Each row is a point on a landscape with many valleys, with its height.
From any point a ball rolls to the lowest of the 2 points nearest to it. It stops when none of these is lower. Distance is the straight distance between rows; heights are no part of it.
q_42: [ 89 108  89 110  80  58  74 103  93  89 107 108 117 100  94 106  92 128
 116  76]  (h 53.6)
q_323: [101 135  95  78  95  86  56 101  94  72  89  85 101 110 108 121 106 124
 110  72]  (h 27.8)
q_217: [103  87 131  92 111 131  79 100 116 128 124  97  44 111  81  75  95 105
  92 101]  (h 62.7)
q_878: [ 90  92  88 109  87  63  81  85  94  95  95 107 113 143 105 126 102  73
 123 104]  (h 39.7)
q_148: [ 69  70  91 111 103  82 119 115  71  98  93  88 122 109 135 100 102  99
  97  98]  (h 53.1)
q_463: [112 101  80  89  81 101  88 115 114  96 109 121  58  93  99  85  64 105
 104 107]  (h 43.4)
q_550: [124  99 109 100  80 101 103 115 108 114 107 147 111  90 102  74  74  88
  96  82]  (h 23.0)
q_871: [126 107 153  99  95 145 114 102 134 105 110 140  71 112 106  96  67  87
 104  99]  (h 80.1)
q_260: [105  71 101 108  98  67 126 123  74  73 111 138 116  94 111  96 136  69
 110 100]  (h 72.7)
q_468: [104  86 110  93 119 116  66  76 101  84  78  89 113 118 116  99 106 104
  72 141]  (h 78.5)
q_774: [108 137  91  85  93 117 104 102 115  58 115  92  89  97  89 129  98 107
  75 131]  (h 52.3)
q_986: [100  83 112  82 105  85  98 123  70 107  96 133 119  93 122  54 109  84
 131  91]  (h 65.6)
q_777: [105  99  86 110  98  97  97 107 100 112 112 107 102 119  73  96 119  47
 108 132]  (h 28.9)
q_643: [110 114  85 100  99  96 113  71 119 113 105  93  96 101  72  97 105  69
 128 118]  (h 22.2)
q_869: [ 86 141  58  95 116  82 110  80 102 108  98  87 107 102 108  95  88 140
 115 114]  (h 65.8)
q_721: [119  87 103 123 105 105  79 130  83  91  85 135  99  76 106  99  89 106
  97  93]  (h 37.5)
q_322: [ 85  88  98 104 109  99  66 137  85 138 116  86  76  96  89  59  83  97
  83 103]  (h 52.7)
q_758: [127  95 142  61 102 130 114  75 124 113 140 115  64 105  85  91  73  90
 101 108]  (h 69.7)
q_893: [ 99 105 101  81  77 107 112 116  97  74 126 112 100 101  95 117 105 116
  94 117]  (h 56.6)
q_29: [ 87  72  98  89  81  85 120  59 109  76  70  81 121 104 116 113 107  67
  85 105]  (h 4.4)
q_301: [ 90  86  95 109  88  71 117  77  95  75  93  90 132 103  97 138 129  85
  95 105]  (h 14.4)
q_566: [107 119 110  82 107 134 125  90 100 104 100  86  58  92 103 123  96  90
 109  71]  (h 38.3)
q_592: [ 95  88  97 148 133  81  83  99 107 102  84 101 125  96 102  93 135 101
  80 133]  (h 18.8)
q_125: [ 88  91  83  96 116  79  80  84  80 127  88  89 119 114 125  69 103 103
 127  98]  (h 58.9)
q_14: [110 111 104 112  85  91 135 108 110 107 125 148 129  85  95  63  98 104
  77  92]  (h 10.4)
q_874: [ 76  98 128 103 118 111  83  75 113 102  59  93 103 137 115 125  92 103
  73 126]  (h 82.2)
q_857: [ 83 108 116 118 108  85  95 109  82 117  91  65 117  98  85 132  98  93
 112  58]  (h 30.5)
q_305: [ 80 128  77 116 111  79  96  93  88 110  75  71 119 109  97 127  97 106
  93  73]  (h 24.4)
q_421: [ 93 102 140 102 112 111  94  96  95 121 107  63  96 116  75 125 123  93
 114  70]  (h 36.7)
q_814: [109 108 107 112 101 100 116  54 109  80  73  84 122  97  97 125 135  85
 118  99]  (h 21.9)
q_362: [109 141 114 109  96  86  69 110 102 104  85 135 119 104  80 100 104  91
 125  62]  (h 37.3)
q_907: [111  64  74 102 109 105  97  76  77 130 108  74  73 107 117 108  73  74
  94  94]  (h 43.2)
q_556: [ 92 108 149 113  95 134 109 122 137 122 100 120  87 109  84  92  80  99
 103  87]  (h 85.5)
q_482: [ 92  94  75 118 103  50  83 101  89 106 114 120 111 119  84  93 110  62
 112 118]  (h 34.7)
q_603: [ 85  78 108  97  80 110  92 116 111  81  98  54  75  84  88 114  98  84
  72  84]  (h 56.2)
q_648: [113  98 134  74  77 106 120 100 115  74 125 116  91 109  84 131 101  98
 117 110]  (h 60.6)
q_319: [111 125 104 106  78 109 117 100 134 102  90 153  95  97 107  63  78 110
 110  87]  (h 32.5)
q_273: [109  90  70 105 112 115 124  83  88 109 109  87 102 108 114 128  89 110
  79 133]  (h 63.0)
q_417: [ 98 132 100  79  82  95  91 105 122  91 100 138  76  99 104  84  66 122
 119  86]  (h 39.0)
q_678: [ 73 107  83 100 114 107 132  88 111  96 108  82  88 135 107 128  89  91
  80 147]  (h 67.7)
q_59: [100  77  70 110 104  93 125  82  66  97  89  96 125 104 136 122  96 107
  76 109]  (h 58.3)
q_630: [105  85  70 113  75  90 132 107  92  87 111 111 100  70 105 109  90 127
  89 101]  (h 73.5)
q_824: [ 83  81 103 108  96  63  66 105  97  86  83  87 128 101 109  93 100 110
 105  91]  (h 57.6)
q_325: [ 89 107 103 103  82 110 133 105 132 109 112 115  98  78  85  68 103 135
 108 128]  (h 50.0)
q_937: [122 135 105  82  88  95  76 107  87  72  88 124 110 100  97 121 111  99
 125  66]  (h 32.6)
q_425: [ 94  91 104  74 108 106  77  79  87 119 103  81  83 124 107  79 117  95
 129  93]  (h 55.3)
q_287: [124  86 143  77  80 146 109  92 121 106 125 117  70 114  96  78  79  71
  81  84]  (h 74.6)
q_669: [ 93  80 121  90 113  99 132 139  62  81 102 125 119  89 120  71 122  80
 114 101]  (h 69.0)
q_25: [124  65  87  91 116 103  85 114  67 129 111 102  83  93 111  87  82  67
 102  85]  (h 37.7)
q_738: [ 89  70  73  96  82  96  93 126  97 115 115  97  76  87 104  71  75 102
  89 113]  (h 47.9)
q_694: [104 118  78 107 116  88  86  91  99 121  91 111 112 100 101  80 105 128
 129 115]  (h 62.4)
q_258: [147  91  73 118 107  94  94 104  92  73  94 142  95  89 110 107 125  70
  93 107]  (h 84.5)
q_411: [111  83  87  75 104  99  96  83  85 110 117  89 111 116 104  96 113  92
 114 127]  (h 51.7)
q_686: [101  94  64 113 100  57  75  92  95  94  97  91 127  81  96  78 104 109
  84 104]  (h 62.0)
q_546: [121 101  98 123 115  84  83 105 102  84 103 118 122  99  80 101 134 100
  82 118]  (h 9.9)
q_132: [ 86 117 101 101 121  92  83  79  87 101  63  79 141 123 118 108 117 122
 100 104]  (h 14.2)
q_232: [108  89  73  81  93  90  75 107  84  83 102  82 102  83  97  91  89 104
  75  90]  (h 66.4)
q_655: [ 75 120  85 120 105  77 112 119  88 113 114  83 127  94  83 125 111 120
  89  91]  (h 17.3)
q_801: [ 65 107 116  88 110 107 118  80 118  66  88  86  88 122 127 131  78 104
  70 137]  (h 71.9)
q_543: [ 99 118 108  96 104  94  58  94 103  65  98  89 123 109  99 111 116 142
  95 112]  (h 22.6)
q_153: [102  73 109 139  90  95 106 131 104  85  94 142  94  84 115  92 116 118
 104 109]  (h 43.1)
q_2: [100 129  85  58  73 120 105 101 119  96 112  94  77  82  90  77  77  99
  89  81]  (h 60.5)
q_790: [ 84 137 121  89  93  99  81 117 114 118 105 105 104 116  82  81  99 126
 120  81]  (h 18.2)
q_988: [125  67  85 113  86  98 119 124  83  81 115 124  94  75 103 108  93  91
  71 102]  (h 77.3)
q_105: [ 85  63 120 110 106 107 107  67 104 106  92  62  95 113 118 131  87 117
 107  98]  (h 22.5)
q_825: [113  90  63 116  91  98 102 107 105  71  94 116  78  90 104 112  99  76
  73 123]  (h 81.1)
q_989: [ 98  92 107 127 122 115  80 101  99 112  81  89 103 101  95  86 117  83
 105 126]  (h 26.8)
q_991: [ 90  95 109  75 115  75 101 124  59 128 124  88 108  95  86  85  83  79
 101  53]  (h 44.5)
q_416: [127  90  68 102 103  84 137  89  89 115 117 132 118  75 107  81 131  99
  97  99]  (h 71.1)
q_111: [ 92  87 108 111 108 134 103 115  95 122  79  77  96  75 107  86 106 109
 115  77]  (h 31.9)
q_588: [ 95 117  93  89  78 112 125  98 125  88  92  94  93  70  87  78  99 108
 112 101]  (h 55.4)
q_712: [ 87  70 108 114  88 103 109 124  89 100  97 106  99 105 122 103 102 122
 122 108]  (h 48.2)
q_713: [ 87 109 101  78 107 111  88  76 121  59  68  92  96 121 125  99  99  94
  61 142]  (h 75.6)
q_802: [ 98  95 118 108 117 132  90  79  99 104  58  58  95  78 111 108 100 116
 111  86]  (h 26.0)
q_969: [ 89  68 110 103  82  84 103  61 120  81  81  78  94 104 119 121  78  96
  95 111]  (h 14.5)
q_610: [116 102 102 128 103  79 117 118 109  89 115 141 117  76  70 101 136  97
  74  93]  (h 19.1)
q_606: [ 90 120 100 101  94 124 108 131 102  79  93  67  92  74  71 102 110  82
  72  77]  (h 50.3)
q_154: [113 102 110 110 114 122  93  88 105 116  78 111  84 113 102  95 102  87
 143 114]  (h 32.4)
q_537: [ 83  89 115  93 107  99  86 137  75 110 109  83  88  89  96 101  96  93
  81  65]  (h 38.9)
q_701: [114  98 109  82 102 124 125  85  94  84  88  93  80 101 122 131 106  80
 128 100]  (h 33.4)
q_3: [103  74 123  88  74 112 116 116 108  92 129  96  67 103  82 123  89  87
  98  88]  (h 64.9)
q_237: [ 87  91 118 103  90 124 116 121 114 112 103  86  69  80 103  98  79 129
 103  90]  (h 38.6)
q_632: [120 136  67  95 104  90  88  81 101  87 107  94 129  85  76 103 122 121
  85 112]  (h 8.0)
q_280: [120 105 133  67  80 115 130  80 130  99 133 136 104 108  82  92  87  86
 115 121]  (h 65.2)
q_955: [ 69 128 102 114 103 101 101 115 104 120 104  77 109 113  93 105 109 132
 110  99]  (h 9.7)
q_142: [ 95 102  97  95 101 136 125 112 115 101 111 101  75  82 104  86  78 131
  91 133]  (h 44.1)
q_166: [100  85 121 111 101 113  94  88  99  81  85  61 115 100 105 141 100 130
  80 100]  (h 30.0)
q_338: [107 131 110 117 103  72 110 124 112  98 106 152 138  91  77  80 112  98
  74  73]  (h 23.9)
q_841: [112  70  78  75 100  99  98  68  90 109 116  91  80 128 125 113  85  74
 105 124]  (h 47.8)
q_295: [ 77  95  90 124  98  76  73 114  95 116  93 101  87 136  99 115  89  64
 113  82]  (h 44.7)
q_781: [101  99 114  95 107 119  75 116 117 151 116 100  79 107  76  54  82 102
  94  93]  (h 57.9)
q_107: [121 117  90 102 108  99 119  94  92 114 105 133 128  88 103  96 115 123
 122 103]  (h 66.3)
q_516: [ 93 117 128  95 115 127  98  88 106 103 108  65  90 110  91 128 117 111
 104 108]  (h 42.0)
q_78: [102 128  92 109 116  91  83  93  93  78  75  83 142  96  98 118 127 130
  75 102]  (h 16.3)
q_845: [104 119 103 109 123 124 100  88 121  84 102  70  96  87  81 123  98 117
  82 137]  (h 47.4)
q_803: [ 92  94  89  94  86  66  92 107  86 116 119  97 108  98  84  94  89  94
 124  65]  (h 49.4)
q_693: [ 87  95  93 101 114 100 114 122  75 102 101  66 113  74  86  94 100  79
  83  84]  (h 44.4)
q_95: [ 89 115 109  92 128 114  82  82  89 109  74  75 100 112 130  94 106 130
 112  93]  (h 20.2)
q_447: [120 126  69 103 107  80 103  54 120 102  97  95 118  92  69  98 131  89
 107 113]  (h 15.7)
q_348: [ 97 107  82  58  91 111  87 112  90  96 112  74  67  94 107  78 100 110
  76  76]  (h 65.1)
q_700: [126  89 115  95 107 115  80 128  90 115 111 122  87  92  97  92  79  87
  86  91]  (h 31.6)
q_394: [ 96  78  99 100  82 120 123 115  92  86 110  76  93  95  89 125 107  73
  78 109]  (h 61.4)
q_517: [ 83 121 135  92  91  99 107 106 124 149 107 106 108 119  86  58  83  98
 119  66]  (h 28.0)
q_877: [ 88 117  99 109 112 110  93 102 111 128  95 103  65 121 101 108  83 103
 119 104]  (h 37.0)
q_145: [ 99 113  55 115 101  78 127  81  98  96 103 108 110  82 116 106 102 147
  99 102]  (h 69.5)
q_688: [ 97  92  96  94  98  87  86 109  86 121  92 123  96 105 125  74  95 110
 150  80]  (h 62.3)
q_64: [111  97  99 118 103 111 109  83 102  80  68 103 106  97 124 106 118  81
 122 108]  (h 27.9)

Call two points neighbours if one is among the 2 nearest of the other. Go from one point of each pair to the other, from neighbour to neighbour, staying as low as possible. Name the highest point that can't be avoided.
q_537 / q_14: q_3
q_546 / q_14: q_338
q_132 / q_632: q_78
q_955 / q_546: q_877

Where does a ball stop that starts at each point below?
q_348: q_132
q_287: q_955
q_3: q_955
